Points on a hilly landscape, in no order, each with its height.
A climber steps from a point to whichever of its 2 nearest points has the largest rise for the distance, and stops where none of them is higher. Distance is the straight distance between rows; heights are no part of it.
k580: [ 48 146 162 117 109  32  92 100  99 126 166 107 149 124 153 151 143  72
 178 162 158  83]  (h 26.0)
k73: [ 73 101 171  71 162 141  82 184 133 120 116 161 110  94 164 208  94 133
 116 147  63 169]  (h 43.1)
k815: [130 142 130 113 132  74 141 117 100 141 163 117 135 142 103 122 120 124
 151 148 159  84]  (h 42.1)
k514: [ 64 166  99 129 119  54 150 110  84 135 134  69 154 126  93 175 172 103
 144 153 107 116]  (h 31.2)
k961: [125 140  74 154 130 124 143 114 159 129 123  74 175 172 144  95 132  95
 143 125 148  82]  (h 6.8)
k39: [165 121 189  96 142 142 117 176  91 122 157 186  79  83 112 146  88 189
 123 139 118 130]  (h 45.6)
k724: [103 145 127 122 128  77 123 102 116 149 159 102 127 137 130 124 138 103
 165 138 183  88]  (h 55.6)
k432: [186 120 101 157 134 180 179 145 135 120 115 137 140 158 108  89 116 133
  72 112  92 148]  (h 28.2)
k374: [164 124 117 110 123  82 169 146  87 123 161 118 158 142  87 126  84 136
 112 173 107  98]  (h 28.6)
k986: [111  87 133 164 111 163  94  92 213 120  80 126 166 144 200 103 114  77
 116  94 107 170]  (h 3.3)
k456: [110 110 170 141 112 193  78  92 173 130 110 163  73 109 184  98 162 111
 133  78 164 173]  (h 42.6)
k540: [ 88 159 154 103 135 106 105 145  56 112 137 152 107  96 108 196 138 137
 146 156 108 120]  (h 45.5)
k983: [ 85  75 156 111 128 149  70 166 174 128  92 151 126 103 196 175  82 123
 132 127  75 174]  (h 34.4)
k795: [107 132 151 118 125  60 107  94 114 150 182 103 144 138 147 117 109 104
 194 149 199  52]  (h 41.4)
k892: [ 80 152  97 132 117 123 139 108 102 121 106 103 116 121 104 164 182 119
 126 132 105 149]  (h 13.2)
k139: [183 130 121 152 139 157 182 147 143 131 138 124 110 167 101  69 129 149
 111 132 177 119]  (h 29.0)
k622: [157 138 110 145 141 152 172 133 140 138 126 124 102 149  94  83 155 148
 119 113 159 137]  (h 24.5)
k805: [138 144  83 155 130 117 164 126 152 130 125  71 160 167 116  93 137 122
 142 135 156  84]  (h 8.3)
k272: [152 110 166 110 137  88 110 111 135 152 193 130 134 131 147  91  85 125
 173 135 191  66]  (h 36.7)
k224: [163 125  94 128 128 119 171 146 115 116 134 118 169 149 101 109  96 125
  91 139  84 110]  (h 20.3)
k639: [192 110 150 108 124 126 125 169 108 117 146 168 127 107 109 131  72 164
 100 147 102 133]  (h 63.3)
k779: [181 111 112 136 133 183 151 155 119 111  96 161 134 124 116 128  97 161
  78 107  66 161]  (h 32.8)
k966: [147 128  92 131 132 161 160 157  95 106  88 152 131 121  97 151 115 166
  85 124  66 161]  (h 36.6)
k178: [216 106 156 141 143 165 133 145 175 141 151 156 122 155 141  56  93 138
 112 110 164 121]  (h 37.7)
k704: [150 136  97 126 124  95 182 143  96 116 141 102 160 141  83 123 102 137
  99 161  92 113]  (h 23.9)
k847: [ 87 147  93 156 130 145 145  93 165 143 103  82 117 145 137  97 200 105
 149 109 183 145]  (h 11.6)
k804: [152 106 149 108 144 165  98 170 130 126 115 172 107  93 142 162  94 167
 114 116  89 158]  (h 36.4)
k317: [132 147 100 121 127 107 154 127 108 130 131 117 122 132  93 127 141 132
 123 132 122 126]  (h 17.1)
k497: [ 74 150 150  88 153 125 105 155  68 105 121 156 111  90 120 211 143 141
 131 155  97 137]  (h 62.9)
k745: [137 150  92 149 136 102 186 134 133 127 138  65 158 160  91  96 141 144
 146 153 156  86]  (h 10.4)
k44: [187 105 164 130 140 137 103 127 176 151 168 142 121 142 158  59  88 134
 153 110 193  91]  (h 47.0)
k821: [172 108 150 128 134 194  99 156 144 131 108 179  97 103 150 136 113 161
 107  95 106 172]  (h 39.6)
k499: [179 105 159 130 136 150  90 122 178 153 157 146 120 133 166  72  97 120
 135  97 166 117]  (h 51.1)
k170: [132 103 144 119 113 109  68 119 176 139 149 127 145 117 181 117  96  96
 139 121 132 121]  (h 61.2)
k67: [105 124 123 113 111 126  99 120 124 112 119 140 128 109 148 162 132 119
 128 134 114 143]  (h 4.0)
k582: [123 154 156 104 125  67 142 144  37 122 160 142 117 113  71 174 117 156
 145 176 106 102]  (h 24.0)
k459: [131 121 101 118 138 175 137 151 110 114  76 161 139 108 119 176 110 163
  91 113  63 165]  (h 44.0)
k35: [ 80 144 145 117 123  38 107  97 101 148 179 100 154 136 144 141 119  88
 185 159 179  64]  (h 33.6)
k172: [172 120 109 132 134 106 155 148 141 118 156 112 190 167 121  92  70 117
 106 151 118  75]  (h 57.4)
k511: [ 82 143 127 117 115 139 108 113 102 108 109 145 105 107 127 170 162 127
 133 132 116 149]  (h 6.3)
k954: [ 45 151 113 147 120  90 136  88 134 139 123  79 119 136 137 127 208  91
 162 132 174 128]  (h 4.4)
k222: [ 83 137 125 120 118  81 103  93 130 131 145 114 130 129 148 136 150  84
 150 136 160 112]  (h 76.9)
k355: [177 106 164  96 138 130 122 189 104 121 142 172 114  93 117 157  68 189
 109 147  91 132]  (h 54.6)
k839: [ 84 167  99 126 127 102 161 127  73 120 109 101 126 106  71 187 175 146
 126 150  83 138]  (h 15.4)
k242: [143 142 113 124 126 132 167 144  83 118 115 142  95 115  71 143 152 170
 103 129 103 156]  (h 22.9)
k790: [ 81  87 166  88 149 135  70 188 152 125 121 157 102  99 185 189  78 126
 129 142  72 164]  (h 38.5)
k633: [ 99 114 142 133 107 187  98 102 155 119  83 161  97 112 160 135 160 125
 120 101 128 181]  (h 52.3)
k463: [189 113 137 139 130 203 122 139 139 128 105 179  91 121 128 109 127 162
  98  88 115 175]  (h 44.1)
k756: [ 81 147  80 168 121 126 142  93 171 133 103  58 145 156 153  92 190  96
 165 127 193 116]  (h 9.2)
k728: [171 116 160 130 126 184  95 127 150 142 130 176  77 105 147  99 129 145
 114  82 143 155]  (h 50.9)
k87: [135 154 151 126 133  90 192 138  64 139 163 120  96 123  55 129 148 166
 128 167 143 123]  (h 11.3)
k413: [ 51 132 161 113 105  41  77 109 115 105 153 115 151 117 169 160 143  78
 166 158 135 104]  (h 21.5)
k615: [177 106 127 115 125 102 114 149 132 122 149 132 174 121 131 124  60 131
 109 140  84 108]  (h 65.4)
k314: [166 118 150 108 126 122  99 130 136 135 154 148 120 121 135 117  96 135
 129 121 129 121]  (h 65.2)
k365: [120 101 191 139 113 192  60 126 180 133 132 162  66  92 199  98 136 118
 143  76 155 165]  (h 42.4)
k600: [185 101 168 118 138 110 120 126 154 148 185 138 137 145 149  69  69 143
 163 140 186  67]  (h 41.8)
k612: [140 140 154 115 128  78 178 143  47 137 173 128 112 122  58 146 119 159
 131 178 132 108]  (h 16.1)
k204: [133 113 134  92 150 144 108 174 111 119 115 166 126  95 129 191  99 168
 106 128  74 150]  (h 41.5)
k882: [ 96 160 159 103 128  76 110 138  44 124 156 137 122 103  90 186 128 134
 155 170 111  95]  (h 32.9)
k271: [ 81 131  95 118 106  65 115 100 122 122 136  92 174 135 140 148 123  78
 140 145 125 105]  (h 53.2)
k967: [128 120  99 126 122 168 120 128 126 114  83 148 136 116 129 163 118 140
 103 110  77 159]  (h 51.6)
k979: [108 163 125 146 133  76 146 104 107 156 156  82 126 145 111 109 154 125
 191 143 205  73]  (h 41.3)
k397: [169 116 152 120 124 154  96 131 140 136 133 160 102 113 139 113 117 140
 120 102 128 141]  (h 56.9)
k852: [142 139 104 132 132 145 157 119 127 135 119 124 110 135  99 110 157 133
 119 112 133 138]  (h 21.0)
k644: [198 113 127 144 135 193 152 153 122 118 104 177 103 122 107 110 116 164
  80 109 104 178]  (h 38.6)
k531: [ 28 158 112 144 117  85 146  85 120 130 104  69 132 128 115 152 225  98
 151 139 141 148]  (h 1.1)
k206: [110 116 124 139 117 203 110 117 145 118  61 161 109 115 146 156 144 133
 105 100 105 188]  (h 60.7)
k28: [125 119 184 108 136  76  96 104 126 160 199 118 132 118 153 103  91 115
 191 141 201  50]  (h 34.2)
k689: [ 57 147  99 155 118  86 134  90 151 135 113  63 141 150 151 114 191  90
 173 131 192 112]  (h 6.9)
k174: [111 160 109 128 130 120 175 143  69 119 111 118 102 106  64 169 174 167
 118 140  84 155]  (h 16.2)
k836: [149 110 146 128 127 133  84 107 173 145 145 135 128 125 176 100 111 102
 136 106 156 128]  (h 55.9)
k623: [ 79 122 147  76 156 135  98 166 108 109 109 158 130  91 146 216 114 143
 111 150  74 155]  (h 52.6)
k949: [177 112 146 110 125 110 114 146 124 128 155 146 140 117 120 117  78 144
 114 139 112 117]  (h 75.8)
k116: [ 84 115 157 136 104 176  82  92 162 116  99 159  84 110 173 114 172 107
 130  96 149 174]  (h 46.7)
k861: [ 31 162 117 146 105 120 148  83 121 118  86  87 112 116 105 162 231 112
 136 133 120 176]  (h 2.4)
k434: [ 86 134 138  93 140 143 106 151  94 107 104 159 117  98 135 203 133 144
 122 146  94 149]  (h 66.9)
k164: [209 106 139 150 137 157 134 145 189 135 144 134 153 172 149  59  87 124
 122 110 163  93]  (h 41.2)
k56: [187 116 121 142 135 136 135 142 173 132 144 117 173 175 142  78  82 116
 123 124 149  80]  (h 44.9)
k185: [ 58 147 111 128 111 131 131 107 102 103  87 121 111 114 120 182 178 119
 133 138 102 164]  (h 9.6)
k305: [149 124  95 163 134 190 140 106 174 134  96 122 142 165 143  92 136 106
 102  87 123 146]  (h 23.0)
k638: [119 107 109 156 122 142  99 101 198 131 115 107 169 159 198  84 126  72
 142 104 167 114]  (h 4.7)
k762: [132 164 136 134 136 110 193 135  75 139 140 111  90 116  47 134 184 173
 112 148 128 148]  (h 6.4)
k93: [184 109 125 123 130 113 120 142 155 128 148 123 183 145 135 100  67 116
 110 132 101 100]  (h 66.1)
k88: [ 87 169 103 128 127  77 161 117  80 133 131  85 132 115  73 168 175 129
 134 147 103 131]  (h 21.9)
k446: [200 114 134 146 138 170 156 137 157 135 134 151 110 165 121  64 115 138
 108 103 170 129]  (h 34.0)
k751: [126  91 128 160 124 156  89  97 208 130 110 116 168 152 200  87 118  74
 128  94 142 139]  (h 3.9)
k399: [ 30 149 125 134 102 116 125  95 108 103  87 112 107 121 124 164 206 104
 151 138 118 161]  (h 5.8)
k401: [135 148 104 133 138  95 171 127 115 137 140  94 134 148  90 107 146 139
 139 140 151 106]  (h 13.5)
k990: [158 130 124 117 132 156 157 164  85 110 114 174  93 109  84 150 128 182
  95 130 100 157]  (h 29.1)
k506: [196 117 123 149 135 184 170 145 136 125 118 156 103 144 103  83 129 149
  79 108 129 162]  (h 33.1)
k94: [153 127 133 106 130 139 131 164  91 108 118 170 113 104 107 164 113 172
 106 134  92 142]  (h 34.7)
k7: [172 125 101 156 131 191 156 123 156 124 103 132 144 160 120  94 125 121
  89  93  95 144]  (h 25.3)
k558: [164 127  97 148 128 120 158 146 164 123 142  94 188 182 136  81  83 114
 123 140 138  58]  (h 50.2)
k324: [153 129 128 108 134  75 152 128 101 131 165 118 152 144  96 117  92 132
 138 157 139  90]  (h 34.5)
k263: [ 97 147  95 140 129 138 143  94 147 143 112  94 112 141 122 117 184 113
 133 111 155 144]  (h 13.8)
k9: [120 125  90 157 124 133 119 109 183 127 118  90 171 172 175  86 129  81
 151 117 171  92]  (h 5.6)
k520: [109 157 150 149 141 100 153 103 104 163 159  98  97 138 104  98 167 142
 191 131 216  78]  (h 32.5)
k675: [138 104 119 127 120 158  95 131 147 123 104 146 148 109 160 150 102 125
 111 114  85 156]  (h 60.8)
k112: [130 115 110 141 130 218 127 127 143 122  51 162 127 116 137 166 124 149
  87  94  81 191]  (h 51.5)
k239: [161 108 174 134 124 182  78 120 173 153 145 165  78 100 176  91 126 128
 132  75 155 151]  (h 46.5)
k771: [140 104 126 125 117 129  82 125 158 126 129 133 151 113 163 135  97 108
 121 116 106 138]  (h 68.6)
k772: [102 138  91 135 117 138 133 105 124 131 110 118 116 130 116 138 163 117
 125 114 121 150]  (h 17.0)
k2: [147 134  83 149 139 142 178 133 140 122 119  99 166 162 109  99 120 117
  94 120  96 111]  (h 17.2)
k500: [ 75 152  91 125 116  56 140 106 105 129 136  74 165 135 113 160 148  89
 142 152 115 101]  (h 41.1)

For each start below, name the point where the climber stops.
k762 => k204
k751 => k93
k224 => k222
k272 => k771
k531 => k772
k87 => k434
k365 => k949
k986 => k93
k317 => k93

Call two points neighbours if one is among the 2 nearest of the other. Go from one point of each pair to the other, from neighbour to neighbour, staying as high as possible. Name the lowest point that can't be avoided.
k222, k949 => k413
k206, k795 => k28
k463, k795 => k779
k434, k93 => k762
k206, k949 => k365
k949, k93 => k615
k463, k204 => k804
k771, k206 => k112
